Each row is a point on a landscape with many peaks, with its height.
From any point a climber steps to the highest of the 6 points nearest to it. It stops when none of these is higher. Distance is the straight distance between rows; heights are no part of it.
j_302 height 522: [-11  21  19  -1  28  -2  -2 -28   1  -1]
j_464 height 473: [ 19 -22 -23   7  -8  -7  11   2  28 -23]
j_423 height 372: [  4  23  20   4  13   1   4 -18   5  -3]
j_522 height 455: [ 18 -17 -17   9  -9  -8  18  -2  32 -26]
j_703 height 706: [-12  14  23  -2  31 -18 -15 -33   7  -9]
j_35 height 601: [-18  17  19  -3  32  -9  -8 -33   1  -3]
j_399 height 367: [-10  14   4   1  -1  18  -4   1 -33   5]
j_260 height 361: [  6 -24 -15  -5 -14  -8  -3  18   6   5]
j_583 height 142: [  8   8   5  -2  -9  11   4   2 -12   5]
j_377 height 460: [-14  22  16  -1  27   5   0 -26  -5   1]
j_350 height 579: [ 12  19  20   7   5  -5   7 -16  16  -9]
j_634 height 245: [  1  -5  -2  -6 -18   3  -3  16 -15  10]
j_275 height 509: [  9 -29 -21  -2  -9 -10  -4  15  13   0]
j_524 height 260: [  2   5   3  -2 -13  11  -1   9 -20   7]
j_577 height 430: [ 13 -20 -15  -3 -16  -5   2  12   8   0]
j_220 height 89: [ 13   3   3  -1 -11   6   9   1  -3   3]
j_621 height 627: [ 20 -17 -15   4 -13  -6  13   2  23 -14]
j_788 height 427: [ 15  16  15   7  -3  -5  11 -12  20 -11]
j_820 height 342: [-26 -24 -14  -5  -1 -16 -15  35   9  16]
j_870 height 501: [-22  22  10  -2  27   9   2 -26 -15   1]
j_51 height 145: [ 20  -3  -3   5 -13  -4  17  -3  23 -13]
j_239 height 439: [-24  17  -3   4  11  22  -3 -10 -41   1]
j_800 height 162: [  7  20  15   3   7   7   7 -13  -1   0]
j_294 height 274: [  4  18  11   1   3  13   5  -8 -11   3]
j_453 height 262: [  0  23  17   3  15   8   4 -18  -3   0]
j_789 height 213: [-14 -10  -3  -6 -19  -3 -11  27 -17  12]
j_928 height 571: [-16  22  10   0  22  14   2 -20 -17   2]
j_757 height 380: [-20 -22 -11  -7  -9 -13 -13  31   1  14]
j_608 height 419: [  1  16   8   0  -1  15   4  -4 -18   5]
j_626 height 273: [-12  13   2   2  -5  17  -9   7 -37   6]
j_97 height 397: [-24  21  13  -3  30   3  -1 -29  -8   1]
j_192 height 531: [ 10 -34 -26   1  -2 -12  -8  16  18  -4]
j_87 height 685: [-26  20   3   0  22  18   2 -21 -27   2]
j_354 height 66: [15 10  8  1 -7  5 10 -5  4  0]
j_106 height 721: [ -4 -31 -20  -3  -2 -13 -14  25  13   9]
j_962 height 456: [ 15 -32 -28   6  -1  -9  -3  10  24 -14]
j_790 height 417: [ -5 -23 -13  -6 -14  -9  -9  25   1  12]
j_682 height 38: [-12   7   2  -1 -14  10 -10  17 -34   8]
j_30 height 426: [  2  23  23   3  18  -5   0 -22   8  -6]
j_565 height 243: [ 17   7   5   4 -11  -2  14  -5  15  -7]
j_293 height 564: [ 17 -24 -19   1 -11  -7   5   9  18  -6]
j_292 height 529: [  1  21  26   6  23 -11  -8 -28  12 -10]
j_957 height 345: [ 10  20  17   4   3   4   8 -13   6  -2]
j_916 height 319: [ 15  -5  -4  -2 -16   2   7   6   1   2]
j_714 height 484: [-18 -28 -17  -2   2 -16 -16  31  13  15]
j_475 height 471: [-12 -26 -12  -6  -9 -13 -12  30   3  13]
j_596 height 414: [ 17 -11  -8   0 -15  -2  10   4  11  -3]
j_442 height 166: [ -4   3   1  -4 -15   9  -5  13 -25   9]
j_258 height 332: [ -5 -17  -9  -7 -17  -7  -8  24  -5  13]
j_646 height 535: [ -7  20  11  -1  12  17   2 -13 -20   3]
j_978 height 449: [ 19 -27 -28  10  -2  -7   8   3  31 -28]
j_578 height 287: [  6 -10  -5  -6 -18   0  -1  14  -6   8]

For each start below, name the point where the climber stops.
j_294: j_87
j_377: j_703
j_302: j_703
j_583: j_87
j_258: j_106
j_789: j_106

Call two points neighbours if one is among the 6 nearest of the other. Go from one point of each pair to the other, from neighbour to neighbour, staying as high as possible. Name the lowest point that can't be avoided.
j_106 / j_621: j_192
j_87 / j_703: j_870
j_703 / j_350: j_292
